Points on a hilly landscape, in no order, each with its height.
From any point a climber steps to the highest of the 5 points nearest to it. It stops when none of these is higher. Distance is the straight distance between rows; heights are no part of it.
<739>: [-25  34  -7   6  23 -17   7  12  -6  -7 -17 -14 -13   3  17   6   6   0
 -16  -4  -4 -43  -4  19  36]  h=3.54
<1077>: [  6   2 -10  12   0 -25 -19  15  -8   7 -10  10 -18  12  41   7 -15   4
 -16  -8  14   3   0 -26  17]  h=2.76
<16>: [-11  12  13  11   8 -12   5   9  10   7 -22  -7 -21   2  12  13  -6  12
   5   0  30   2  -6  -7  -2]  h=4.02
<1589>: [-15  19  -3   7  20 -36   9  -7   6  17 -13  -4 -11  12 -20 -13  -3  -6
   4 -10  16  -5 -38  18  -1]  h=4.25
<1838>: [ 28 -20 -18  -3  12 -26   0 -23   2  11  -6  -5  -3  -1 -14 -17 -15  12
  11 -25  -7  19 -33   8  -7]  h=4.66
<11>: [-15  18   5   4  -2   7   0  19   7  -3 -13   1 -14   2  24  20 -10   4
 -11   1  12  -1  28 -14  12]  h=3.29
<117>: [-37  25 -37 -18  -3  -7   6  12  -5  -2  -4 -27  -5  -5 -13  -2  23  -3
  -7  10 -20 -44   9  12  30]  h=3.09
<1498>: [  8  -5  12 -17   0  16  15  -8   0  -8  14  -9  25  -1 -24  -3  23  -3
  22  20  -3   9   9   9  -5]  h=5.14
<264>: [-15   7   4  17  10 -11   3   2   0   6 -20 -16 -19  10  29  11  -9  -2
  -6  -2  10  -7   9  15   5]  h=2.75
<677>: [  6   3 -27 -29 -25  16 -10  -7 -21  -3  20  -1   8 -20 -27 -14  24 -17
   1  -7 -27 -16   8  21  -8]  h=5.33
<1593>: [-13  13 -14   3   4 -27 -13  17 -12  -1  -9  -3 -27  -4  45   1 -16  18
 -21 -22  -1 -19  -5 -19   5]  h=2.54
<285>: [ 35 -32  34  -4  -3  46 -11 -22  10  -7  28  27  24   0   0 -13 -10   9
  13  -1 -13  14   1 -17 -21]  h=4.30
<183>: [-31   3  16  18  -3  19 -26  12   2  -5  -3  16 -22  12  52  24 -21  -6
 -10  -2  18   1  10 -34   5]  h=3.55
<1568>: [ -8  17   0  23  25 -24   9   6  12  20 -27 -23 -27   7  21  14 -20  -6
   3 -11  12 -12 -16  14  18]  h=3.59
<943>: [ -4  -9   9   9  -4   6  25 -16  10   6   8   0   7  -5 -26  -1   5   3
  20   3   4  18 -16  17 -10]  h=3.46
<1768>: [  0  -1 -11   5   9 -40 -21   1  -2  10   1  18 -14  13  23  -2 -16   5
  -4 -15   6  16 -27  -8   6]  h=3.58
<1488>: [  7   6 -30  -7  -4 -22   0  13  -6   3 -11 -10   1  -5  10  -8   9   9
 -16 -16 -17  11  21 -10  12]  h=4.19
<163>: [  6 -18   3  -2 -11  33   1   4   6  -6  13  22  21   2   6  -1  18   1
 -14   6 -13   3  22 -29  -2]  h=5.36
<331>: [ -7   0  19   8  -2  29   6   2  14   5  -6  -9 -10  12  18   8  -4  -6
   3   3   8   8  26  -6  -5]  h=4.34
<1752>: [  0   5  -4  30  25 -16   3  -3   7  14 -22 -24 -24  11   1   6 -25   6
   2  -6  21  13  11  21  -2]  h=2.45
<675>: [ -7 -13   5   3   5 -21   6   8  -5  12  -7   8   5  -2 -15  -6   5   5
   9   7  17   7 -45  -5   2]  h=2.67
<982>: [ 13  -4 -21  -3 -13   2  -1   9 -16   4   3 -15 -10  -5   0 -12 -12  -2
 -12  -8 -35  12  42   4   4]  h=5.06
<750>: [  8  -3  -5 -10  23 -27   2   0  -3   7   4   7  -5   9 -18 -14  -4  -1
   1  -7   4  10 -21  17 -14]  h=4.79
<400>: [  4 -20   8  10   3  15  -5  -2   8  -1   7  18  -5   0   5  -5  -4   5
   4   2   9  22 -14 -31 -14]  h=3.66
<1479>: [ 32 -34   2   8  -8  59 -24  -9   8  -8  15  19  16   4  15 -13  -8  -1
  -4  -4  -9  35  16 -20 -18]  h=4.49
<1192>: [-27  -4   5   9  -8 -11   7  -5  -2   1  11   7  -3   5  -5  13  18  -3
 -10  10  35 -16 -24 -27  -2]  h=4.99
<913>: [-13  24  -3  -3 -10   7   4  23  -8  -1 -13 -18 -11 -13  22   8   2 -15
 -26 -17 -18  -8  39   1  21]  h=3.57
<1422>: [ 30 -10  12 -19 -11  23  -2 -14  -4  -5  18  27  29 -11 -26  -7  24   2
   7  -2 -20   7   0   6  -4]  h=5.62
<1233>: [-27  14  19  18  -1 -13   7   0  15  -5  -9   2  -3   3   8  17   7  -8
   4  18  38 -16 -36  -8  -8]  h=6.24
<1460>: [-26  30   0   4  -4  -7  10  17  -4  -2 -15 -10 -12   5  11  29  -2   1
   2  17  23 -24   3 -15   9]  h=2.62
<1041>: [ 10 -20   5  -8 -24  26 -12  -9 -15  -5  15  15  18   0  12 -12  13   7
 -17   2 -10   5  12 -12   1]  h=4.95
<893>: [ 11   1 -11 -11   7   5  14  -5 -10   5  -7  -1  10  -1 -15  -8  -1   2
  11   7 -21  17  15  30  -3]  h=5.37
<93>: [-21  10   0 -10  -5  10  12   9  12  -2   3 -10  12  -2 -29   8  20 -12
   4  19  -5 -13  13  12 -10]  h=4.35
<1277>: [-30  20 -12 -10  15 -54  -3   9  -2   4  -7  -7 -15   8  10  -7   3  -3
   1   8  29 -38 -50   6  21]  h=4.36
<1579>: [-16  21  11   5   5   5  13  16  -7   1 -33  -2  -7  15  31  30  -7  -7
   1   0  12 -27  15   0  27]  h=2.02
<744>: [-21   7 -34  -2  11 -44   3   6 -12   8   4  -7 -14   2   0  -3   7   2
 -12  -1 -12  -5 -12   3  -4]  h=3.23
<706>: [ 19  -1   8  19   9  -7  11  -3  28  21 -19 -13 -23  -8   1   9 -31  14
  14   3  11  26  -6  20  -1]  h=2.19
<974>: [-32  32  -6 -10 -10 -18 -12  27 -34  -4 -12 -15   0 -10  40   1  -6  -2
 -14 -13 -14 -15  16  -3  35]  h=2.93
<316>: [ 24 -21   9   7  16 -14  -3  -6  17  11   6   0   1 -10 -23  -2 -28  33
  38 -16   7  20 -44  18  -9]  h=1.93
<1491>: [ 30  -7 -19 -15 -18  10  -2   5 -16  -4  -2 -12   7 -16  -2 -15  -1  -1
  -1 -20 -42  23  40   9   0]  h=5.20
<1734>: [ 31 -22  -7  -2   4  -5 -16 -13   6  -7   4  18   1  -6  -1 -16 -14  10
  16 -17  -3  33 -26   2 -24]  h=4.45
<534>: [-16  -2  25   3 -27  14   0  -5   5 -12  20  41  19   4  -7   9  27  -5
  -5  22   8 -12   4 -39 -10]  h=4.65
<1772>: [ 11 -16   9  14  -5  19  -2  -1  10   6  -8  -7  11  -5  -2   0  -6   0
  -3  -1 -10  18  28  15 -18]  h=5.88
<775>: [  9  -9  24 -23  -3  26   3 -22  -2 -16  38  41  19   0 -26  -9   8  14
  16  12  14   8  -8   0 -18]  h=3.88
<1247>: [-15  39  -9  22  21 -27 -18  23 -10   4 -29   0 -16  19  51  19 -30   7
   3 -10  35 -24  -5   6  19]  h=2.68
<1238>: [ 18 -20  11   3   9  13 -19 -15  11 -10  21  28   9   5  -9 -27   4  23
  20   0  20  25 -27   1 -22]  h=2.84
<614>: [ 13  20   8   2 -21  32   8  21  -4   4   0 -17   7  -4   8   4  14  -8
  -1   4 -24  -3  57   2   2]  h=4.13
<969>: [-11  35  -9 -18  -4   0  12  23  -8  -5  -9 -12  -7  -9  18  14   2   1
  -7  -6 -15 -24  20  15  24]  h=3.62
<886>: [ 13 -16  -9  -7 -13   8 -12  -5 -19 -13  17  33  22  -1  -2  -8   7   4
  -6 -16 -19  11   7  -3  -7]  h=5.26
<346>: [-11 -13  19   7   2 -16  -4   4  15  19   5  10 -23   7  -3   5   2  11
  12   1  47   6 -46 -27  -1]  h=1.80
<187>: [ -2  -9  -2  18  10  -6 -14 -14  12   6  -4   4 -19  15  13  -2 -20  -3
   3   7   6  15 -12  -6   0]  h=2.90
<1221>: [ 11  -3  -9   2 -16  11  -5   8  -2   1  11  -6  -3   7  27  -1   7   4
 -25  -4 -28  -2  30  -9   7]  h=4.15
<365>: [-16   2   2  -2   4 -41  -4   0  -4  -1   8  19 -20   9  -3   0  21  18
 -15   9  11 -14 -29 -18  -4]  h=3.61
<95>: [  2  -9  -4 -17 -24   7  -6 -19  -3 -24  17  12  10 -12 -22  -6  15 -13
 -14   9 -23   2  15  -9   2]  h=4.94
<758>: [-19  12   3  15  23 -14   9   1  21  10 -24 -14  -4   3  -8  13  -8  -5
   0 -10  23 -13  -5  12   1]  h=3.27
<1774>: [ -3   7  10  11  12 -25 -15  14   5   7 -19  -2 -18  13  37  13 -19   1
  -7  10  32 -13 -16 -10   8]  h=3.42
<1064>: [ 29 -15  -4 -23   9 -16   5 -14   5  -9   7   9   8  -1  -7 -23   1  12
   7 -16  -8  10 -24  12 -19]  h=4.90
<841>: [-13  -2   5 -13  10 -36  -3  -2  -6   1  -4  -9 -10  -7 -16 -17  14 -16
   5   3  -5  -5 -30  20  -7]  h=4.04
<5>: [ 21 -13  11  42   8  26  -3 -18  31   3 -11  -4 -14   2  11  -1 -37  24
  24   2  19  44  -2  19 -11]  h=0.25
<1211>: [ -2   1  14  28  19 -14   1  -1  17  16 -18  -7 -25  11   1   8 -20   8
   9  -3  25   7  -6   3   9]  h=3.21
<409>: [ 13 -20  -3   6   8   7 -13 -12 -15   9   7   7   1  14   5 -16 -12   4
  -5   1   0  24   0  -5  -7]  h=3.98
<1798>: [  0 -19  13 -17  -6  12   9 -23   2  -6  26  19   9 -12 -28  -7  14   3
  11   9   6  -3 -18   2 -14]  h=4.64
<1389>: [ 37 -22 -22  17  23 -14  -5 -12   5  20  -3  -6 -12  12  -1 -20 -29   9
  14 -20  -6  22 -12  31  -3]  h=4.03
<413>: [  4  14 -13  14  -3 -18  11   9 -16  11 -14 -13   0   1  24  16  -7   4
 -10 -15 -20  12  16  10  18]  h=3.76
<1696>: [ 10  -6 -18 -24   5   9  10 -12   0 -11   8 -10  17  -7 -15 -17   9 -16
   3  -7 -17   1   2  29  -9]  h=5.41
<1619>: [ 21   0 -18 -15  14  -7   2  -1   3  -7  -2  -3  11  -5 -25 -10 -10   2
   8  -6 -20  14   3  26 -21]  h=5.25
<1757>: [-33  26 -12 -22  -5   4  11  12 -14  -9  10  -2   9  -7  -5   5  27  -2
  -8  18   1 -50  -3 -15  17]  h=3.89
<792>: [-35   8 -19  -2   1 -20  -2   2 -16  -1   5   3  -3  -9 -21 -16  23  -8
 -12  10  -5 -23 -16   0   7]  h=3.28
<500>: [ 23 -13 -22 -44   2  27   3  -8   3 -23   9   4  47 -14 -44  -7  16 -16
   8   6 -38  -4   4  28  -7]  h=4.97
<356>: [  6 -10  10  12  22 -11  -2 -31  17   0   8   7  -5  -3 -31   0  -6   5
  34   0  28   4 -39  11 -10]  h=2.28
<228>: [ -7   0   4  13   7 -25  -5   5   8   1  -7   6 -18  12  10  18  -8  -1
  -5  -5  19   4 -19 -11  -4]  h=4.05
<891>: [ 19 -12  16  19  -8  16  15  -4   7  12   4  -8   6  -5 -18  -1   2 -13
   7  13   0   7  26   9  -4]  h=5.52
<572>: [ 22 -23  -9  -4   4   2   6 -18   1   0  14  12  14  -2 -16  -7   4   2
   3  -2  -8  28 -10   6 -18]  h=4.82
<685>: [ 16  -1  -3  18  15  -2   6  -7   3  16 -18   0   0  11   1  -1 -11   7
  10 -26   6  17  10   7  -7]  h=5.45
<645>: [ -5   3  24  22  -7  10  24  -1  12   9 -12  -6  -2  -1 -33  -6   0  17
  25   1  25  12 -16   7  -6]  h=1.01
<1789>: [  0   5 -25 -19   5   5   6   0 -16   0   4   0   3 -22 -12  -6  11 -18
  -8   0 -21  -8   7  18   2]  h=5.74
<1645>: [-26  19   6  -5 -26   7  -1   6  -2 -15   5  -4  -2 -15  12   9  11 -20
  -5  -5  -9 -24   8 -20  16]  h=4.38
<80>: [-25   7   6  -5 -18  -4  15  10  -6 -14  -1   1  15 -11   8  19  22 -12
  -2  15  10 -25   3 -28   9]  h=4.50
<1118>: [  5   3  31   0 -21  31  17 -13  16 -10   6  -4  18  -7 -34   2  26 -10
   8  15  -2  -4  28  10  -8]  h=5.40
<298>: [ -7   4  10   8   5  14 -10  25  12  13 -19  -4 -14   6  27  22 -26  11
  -7   3  20 -10  15 -14   2]  h=2.41
<225>: [-18  12  -4  -4  -9   5  -2  17 -27  -4  -1 -12  -7  -3  17   6   7  -8
 -18  -7 -16   0  20  -9  25]  h=4.11
<1287>: [-24  24   0 -22 -22  26  20  18   0 -12 -19 -24   1 -12   4  12  33 -18
  -3   8 -11 -34  22   6  17]  h=4.53
<1161>: [-18  28  -6   8  12 -16   5   8 -10  12 -36 -22 -14  14  41  15 -13   9
   0 -19   4 -28   9  19  26]  h=2.31
<798>: [ 40 -22 -15  -3   2  15  -7 -12 -11   8  24  21   4   0  18  -3 -18   1
  -2 -30 -27   7  10 -14  -6]  h=3.67
<390>: [ 36 -20   5 -13 -19  46   2   6   1  -8  15  -5  18  -9  -6 -21   1   2
  -4  -8 -14  14  38   1   5]  h=5.00
<867>: [  6  10  -4   6  13 -17 -10   3  -6  11 -11 -16 -11  -4  10   8 -16   0
 -16 -13  -6  14  12  10   9]  h=4.22
<405>: [ 20 -12 -18 -30  -4   8  -7 -22  -6 -24  23  31  35  -5 -19 -18  14   1
 -11  -5 -39   1  -8   6 -16]  h=5.70
<462>: [ -4  -6   1   1 -11  28  16  -9   5  -4  18   7  12  -5 -22  -1  33   1
   1   7  -4   3   2 -13  -9]  h=4.85
<1731>: [  4 -10  26  28   3   3  18 -11  26   6 -10 -19   1  -4 -18   8 -16  11
  31 -15  34  15 -13  15  -9]  h=0.34
<1135>: [ 46 -18  -5  -7  -5  27 -16 -21   2 -14  31  19  23 -10   3 -19 -20  14
   7  -9 -23  16  26 -20 -12]  h=4.20
<1119>: [-25  14  -1   2 -18 -18  -9  14 -13  -1   0   4   4  -3  12   2  10  -2
  -3   8  11 -23   8 -16  19]  h=3.64
<1391>: [ 31 -31  11  28  25  15 -14 -20  11  -7   1  16 -16   7   3 -15 -35  18
   4  -8  12  37 -12   5 -28]  h=1.09
<627>: [  7  -4  21  13 -14  21 -24   9   1  -8   3  25  -7   9   6  -1 -17   1
 -17  -1   3   3  16 -31 -14]  h=3.71
<84>: [-22  23   8   7  20 -28   2   8   1  -5 -13  -9  -8  14  13   6  11 -10
  -3   0  33 -29 -27  -3  15]  h=5.76
<1509>: [-28  14  12  14  -5   3   7   8   3  -5  -9   3 -10  10  17  32   4  -2
  -7  18  34 -21  18 -11  -1]  h=2.77
<1343>: [ -1  17  -6   5 -10   5   5   7  12   7  -5 -13  -8  -8   7   7  -7  -1
 -19 -13   5   6  35  -9   0]  h=3.68
<360>: [ 17  12  -9  -1 -42  11 -13  13 -26  -2   4  -5   5 -16  25 -17   9   0
 -21  -3 -30   4  40 -18  11]  h=4.92
<1195>: [-17   5  -6  -8   0  -1  17  12  -3  -6   3  -4  -6   0  -4  13  23  -9
  -5   9  -8 -11  -1   3  -2]  h=4.12
<1243>: [-11   0  33  -1 -11  23  12  -5   7  -4   9   1  20   5 -21  18  12 -11
   7  20   6 -13  19  -6 -15]  h=5.28
<1657>: [ 12 -17 -23  -4   8 -17  12   5 -27   2  17   6  -1   0   1  -4   5   1
 -10   1 -17   8  -3   1   2]  h=4.23
<756>: [-12   7  13  17  -5   3   9  11  20  13 -24 -16 -10  27  21  11 -13   1
  -1   3  15  -2  20  -7  -1]  h=3.30
<545>: [-14 -10  32   8  -3   7  -8  10  -6   4  -1   7  -6  -1  -1  13   3  -1
 -21   8   7 -15   2 -28   3]  h=3.99
<896>: [-15  18  16  14  -7  15  20   9  -1  -7  -5 -19  11  -5 -10   9  11  -9
   8  21  11 -14  17  -5   4]  h=5.05
<755>: [ 27 -23   2   9  -7  35 -26 -14  13   0  19  20  -2   8  12 -19 -24   5
   6  -9  -9  32   7  -7 -24]  h=5.73
<1370>: [-37  27 -19 -16  13 -11   1  13 -16  -4 -18 -17 -12  -8  11   5  12 -14
 -14   9 -15 -38 -12   8  26]  h=2.71
<602>: [ 17 -14 -22 -26   5  -9 -13 -17 -13   5  27  18  13  -5 -21 -20  17  -7
  -5   0 -10  -4 -33  -6  -6]  h=4.88
<269>: [-39  20  11  -6   2  -1   8  10  -9 -13  -9  -9  -4  -3 -17  13   9 -11
   4  22  21 -29  -7  -4  17]  h=2.79
<1694>: [ 21 -11  16  -4 -14  23  19 -13   4 -10  26  -5  26   4 -23  -8  16  -7
   4   3 -15   4  18  17 -20]  h=5.35
<1002>: [-19  22  -5   3   7 -23 -12   9   0   2   1  13  -8   7  25   7  -6   3
 -14  -4   1 -13  -3 -16  -1]  h=3.18
<1711>: [ -9  15  14  18  26  -1  11  18  20   1 -37 -13 -15  21  26  22 -25   9
  17   8  28 -17  -2  10   6]  h=2.66
<1466>: [ 19 -33  23  15   2  -7 -11 -13  19  16   0  11 -13   0  -6 -28 -18  20
  32  -2  17  31 -35  -1 -32]  h=2.94
<322>: [ 23 -20   1  -5   0  15  10 -13  14  -2  19   8  10  -6 -23  -4 -15  -5
  19   7  -2  30 -11   9 -19]  h=4.80
<1150>: [ 38  -3 -11 -28  11  21  16  -4   3 -17   6 -15  26   4 -44  -6  19  -9
   8  -7 -33   1   5  45  -1]  h=5.19
<181>: [ -2  20  11  14   7  -6  26  -2  11   2 -18 -23  -1   5 -21  14   0  -2
  25  18  24  -1 -26  20   2]  h=5.98
<217>: [  3  -1 -19   2  15 -48  -2   2  -6  10  15   3 -17   8  -2 -12   3   3
  -6  12   5   2 -28   2  -1]  h=4.27
<1357>: [-15   5   7  -5 -16  27  12   2   3  -4   1  -3   9  -8 -20   1  24 -11
   3  13  -5 -18   2  -1   6]  h=4.77
<569>: [-19  15  -9  12   6 -20   2  34 -15  10 -11 -26 -15   5  33   8 -15  12
 -10 -10 -12 -16   9   9  20]  h=2.24
<1040>: [ 12  -7   8   6 -25  17 -21  -5 -10 -24  21  20  10 -16   9  -8  -6  -4
 -16   4 -16   6  24 -30 -14]  h=4.84
<266>: [ 24 -14   0 -16  -6  12   0 -12 -14  -7  27  20  34 -10 -27 -15  20   2
  11  10 -11  -2   2  -1 -12]  h=5.51
<906>: [-15  12  12  14  13 -11  10   0   9   0 -12   4 -14   7   2   0  -1   2
   3   4  23  -3 -21  -9  -3]  h=4.91
<1499>: [ -9  13  11   6 -23   9 -16  13  -9 -10  -8   6  -9 -10  33   3  -7  -8
 -21  -4  -6 -18  20 -38   9]  h=4.31
<624>: [-20  18   2 -14 -28  13 -18  21 -18 -13 -15 -13  -2  -5  32  11 -10  -9
  -9  -5   3 -13  37 -25  27]  h=3.82
<1128>: [  2  -8   9  -2  -2  10   9  -3  -5  -5  16  10  18  -2 -11   5  13  -5
   5  13   4   4   4 -17  -3]  h=4.96
<1430>: [-2  2  2 12  3  4 11  2  0 -1 -2  4 -6 -5 -7 11  9 -3 -5  7 10 -5 -7  5
  4]  h=4.16
<1537>: [-35  30  15   0  10 -18  25   9   7  11 -10  -8   8   0   3  30   3  -4
  10  10  36 -31 -37   9  11]  h=3.60
<1067>: [-22  12  24   1 -28  29 -26  26  -4 -16  14   8   0  -5  52   5  -1  -6
 -14   7  12 -19  29 -57   9]  h=5.04
<1704>: [  8  -5 -24 -19 -12   2   0  10  -6   6   7  -2   0   4  -6 -17  10 -17
 -18 -13 -28   9  15   7  -1]  h=5.39
<637>: [-16   4 -20 -23  14 -31  -3 -19 -11   7  10  -5 -10 -14 -19  -6   4   1
  -3   4   2  -8 -45   1  -2]  h=3.69
<114>: [ 11  -2  17   3   2   7  13  -9  19   7 -12 -23  12  -6 -29  -8  -6  -1
  21   0  10  17 -25  24  -2]  h=2.08
<1818>: [ 31 -17  10  10  16 -14 -37 -15  15   7   2   0  -8   5   5 -16 -33   9
  10   1   8  37 -23   3  -2]  h=1.36
<309>: [-32  15 -23 -19   5 -39  -9  22 -17 -10   1   1  -8   0   6  -6  24  -3
 -15   4   9 -30 -23  -9  14]  h=2.97
<1844>: [  6  -7 -23 -11  13 -18   2 -14   4   7   0 -14   1   0 -19  -6  -9  -5
   6   8   0   5 -29  39  -3]  h=5.43
<416>: [ -1   2  -9  26  27 -39   0   2  -1  16 -15 -12 -34  22  25  13  -7  13
   6  -7  15   7  -9  10   6]  h=2.80
<1492>: [ 21 -24  18  -9 -12  45   8 -22  10 -10   5   0  14  -7 -16  -7  -7   6
  27  -2 -15  19  31  15 -19]  h=4.89
<1169>: [ 15 -22 -24  -6  -9   9 -13   5 -21   4  21  13   6  -7  -3 -17   2  -4
 -14  -6 -31  13  20  -9  -2]  h=5.02
<392>: [ -4  -3   7   0 -17  20  -4   6   9   5   3   6   5   2   8   8   3 -11
  -3   1  -2  -1  31 -19  -1]  h=5.03
<1745>: [-11  11 -14   5  21 -35   3  11  -6  19 -15 -26 -12   3  -4   8   5  -8
   0   0   8 -10 -20  24  13]  h=5.34
<881>: [ 17 -13  12   6  14 -10  27 -19  14  -4  -2 -12  -7   4 -44   1 -27  11
  40  -2  11  24 -27  31  -3]  h=3.31
<67>: [-14   6   6  25   1  -5 -28   4  16   6 -20   3 -28  24  33  10 -21   3
 -13  13  21  -9 -12 -31   9]  h=2.89
<1569>: [ 28 -29  14   3  -2  31  -4 -15   2 -16  10  13  22  -6  -4   4   0   5
  26   7   1  25  11   4 -27]  h=4.75
<1172>: [-10   1  -8 -15 -19   2   3  16 -14   2  11 -15  -1  -8   9  -3  18  -8
 -17  -1 -37  -7  19 -15  14]  h=4.98
<1623>: [ 32 -18 -20  -3  19 -14   3  -8  -3  11  -5   0   9   0 -10  -6 -11   9
   3 -14 -14  26 -14  15 -10]  h=4.93
<76>: [-25  21  11  -9 -12  20   7  19  -2  -7 -13 -17  12  -1  12  17  15  -8
   2  19   0 -20  35 -17  21]  h=4.81
<825>: [ 11 -19  14  19   2  32  -1  -9  18   5  -1  -2   2   2   7   6 -20   1
  -2  -3   0  28  21  -1 -12]  h=5.18
<1311>: [-17  14  -3  11   6 -34   4  10  -3   2 -21  -5 -21  18  14   9 -10  -4
  -6  -3  11 -29 -13   6  18]  h=4.57
<813>: [-26   8  17  16   5 -20   1 -10   6   6 -12   2  -7  18  13  20   4  12
   8   0  31 -24 -17   3  14]  h=5.21
<1612>: [ 11 -25  -7   9   8 -23  -9 -22   5  12   3  22  -5   1 -14 -18 -21  10
  11 -15  13  14 -39  -3  -6]  h=4.24
<646>: [ -9  18 -10 -16 -25  10   7  25 -13   1  -9 -19   6 -16  -2   7  19 -13
 -10 -11 -26  -8  37   4  10]  h=4.52
<379>: [ 23  -6   5  14  -9  41 -11   8   7  -6  15   1   4   3  13  -9   8   5
   5  -4   0  17  34 -15 -15]  h=4.67
<1832>: [ 26 -13   0 -25  -2  10   3 -32  -6 -12  22   9  31  -3 -23 -26  -5   9
  11  -7 -25  18  -7  17 -12]  h=5.89
<905>: [ -3   0 -10  -2   1 -23 -15 -11  -7   2   4   4  -2  13  13  -3 -12   0
 -14  -5 -13  11  -7 -15   3]  h=2.85
<836>: [-29  10  -9 -27 -13 -23  -4  15 -13  -7   2   4  -6 -10  21   3   4  -8
 -21  -4   6 -20  -5 -13   4]  h=2.51
<1272>: [ 15  -7   9   0  10  -8   4 -17   6   4  -1  -2   7   4 -21 -11   1   0
  18  -2  11   8 -28  19  -8]  h=4.01
<482>: [  3 -22  13  24  14  -1 -25   3  12   4   7  24 -17  11  20  -9 -23  12
  -1  -1  20  29 -14  -1  -8]  h=2.36
<1045>: [-31  14 -15  -5   2   5   4   7  -1  -1 -10 -21  13 -15 -25  -3  22 -21
  -3  15 -29 -11  11  21  11]  h=3.39
<780>: [-31  20 -13 -13   9 -37  -2   6  -3  -3 -12 -12 -16   7 -20   8  23  -8
  -7  13  -2 -18 -20  12  13]  h=3.47
<1218>: [-11  -3  13  14   5  15   8  -5  14   1 -12  -9   5  -8  -5  17   5  -2
  -4   8  15  -2  15  -4  -6]  h=4.68
<1008>: [  6  -1  -9   6 -16  -2  13   2  -6  14  -8 -20   4  -4   0   8  -6  -8
  -9   3  -5   1  22  11  -3]  h=5.17
<407>: [ -3   5 -13 -18 -28  -3 -12   7 -29   0   9  11 -16  -9  17  -7  12   4
 -20   1 -21  -9  14 -29   2]  h=6.03
<145>: [ 19 -10   2 -16   0   9  27 -10  14  -7   8 -10  20 -11 -33   6  -6  -6
  25   7   1  16   5  28 -10]  h=4.61
<1761>: [  9 -16  -5 -26 -16  22   3  -8 -11 -17   6  10  22   5 -22   1  17   1
  -2   8 -27   1  16   6  -6]  h=5.38
<1424>: [ 19  -9   7  -5   0   0   2 -28   9 -19  25  27   9 -11 -24 -19  -2  12
  18  -3   4  13 -29   6 -22]  h=3.65
<439>: [ 33 -18 -19  -5   1  -1 -23  -8   5  -1  11  17  -2  -2  20  -4 -16  15
 -22 -18  -5  22 -12   2  -7]  h=3.01
<352>: [ 28 -26  -5 -15   1  18   1 -23   4 -10  17  11  18   7  -4 -18 -12   8
   2  -8  -7   7  -8   0 -17]  h=5.44
<665>: [  8  -3  -1  10  25 -27   9 -16   3  11 -15 -20  -4   3 -32  -4 -17   0
  16  -4  16  15 -21  25 -11]  h=4.78
<1578>: [ 16   1 -14  21  23 -22   2 -24  10  22 -17  -7  -7   3  -9   0 -14   4
   7 -19  -3  28 -15  30  -5]  h=4.70
<619>: [-31   7 -20 -17 -10 -20  -8  -1  -7   2  13   8  -1 -13  -3  -7  31 -14
 -25   7 -19 -26 -11 -10  13]  h=2.73
<579>: [-14  10  -3 -20  -3  16  11 -16  -2  -7  12  -7  12 -18 -25   6  33 -17
  -2  18 -17 -18  -7  -3  -2]  h=4.47
<541>: [-11   8  26   6 -18  40  -7  25   9  -5 -16  -6  10 -12  39  16   1  -2
 -15  12   2  -5  39 -34  16]  h=5.99
<872>: [ 29 -15 -22 -18  -9  15 -13  -3 -18  -3  21  13  25 -11 -12 -24   3  -2
  -1  -9 -27  14  37   5   0]  h=5.11
<1372>: [ 26  -5 -15 -13   5   0   9   3  -5   2  -2  -7   4  -2 -18  -8  -6  -9
   7 -18 -29  11  26  37   2]  h=5.29
<1841>: [ 24 -23  13  -8   0   5  -2  -4  -2   1   7  22  -2   9 -12  -9   0   2
  10   0  -2   0   4 -14 -25]  h=4.76
<902>: [-20  25  -9  -3   8  -5   5  15   6   8 -11 -16  -7   6  -9   8  13  -6
  -5  11   5 -22  -7  18   7]  h=2.95
<90>: [-31  15   0   4  11 -22  -3  11  -6   3   7   2  -5  14 -10   0   8   3
  -9  11   2 -21 -37  -8  16]  h=5.75
<1255>: [-12   2  13  -5  -9  29 -22   8  -3 -16  -9  11   0  12  27  12   7   4
 -15   8  14 -12  11 -47  15]  h=4.69

For each start below, name the point where the climber stops.
<1579> -> <1772>
<1818> -> <1789>
<482> -> <1832>
<1731> -> <1832>
<1466> -> <1789>
<1838> -> <1789>
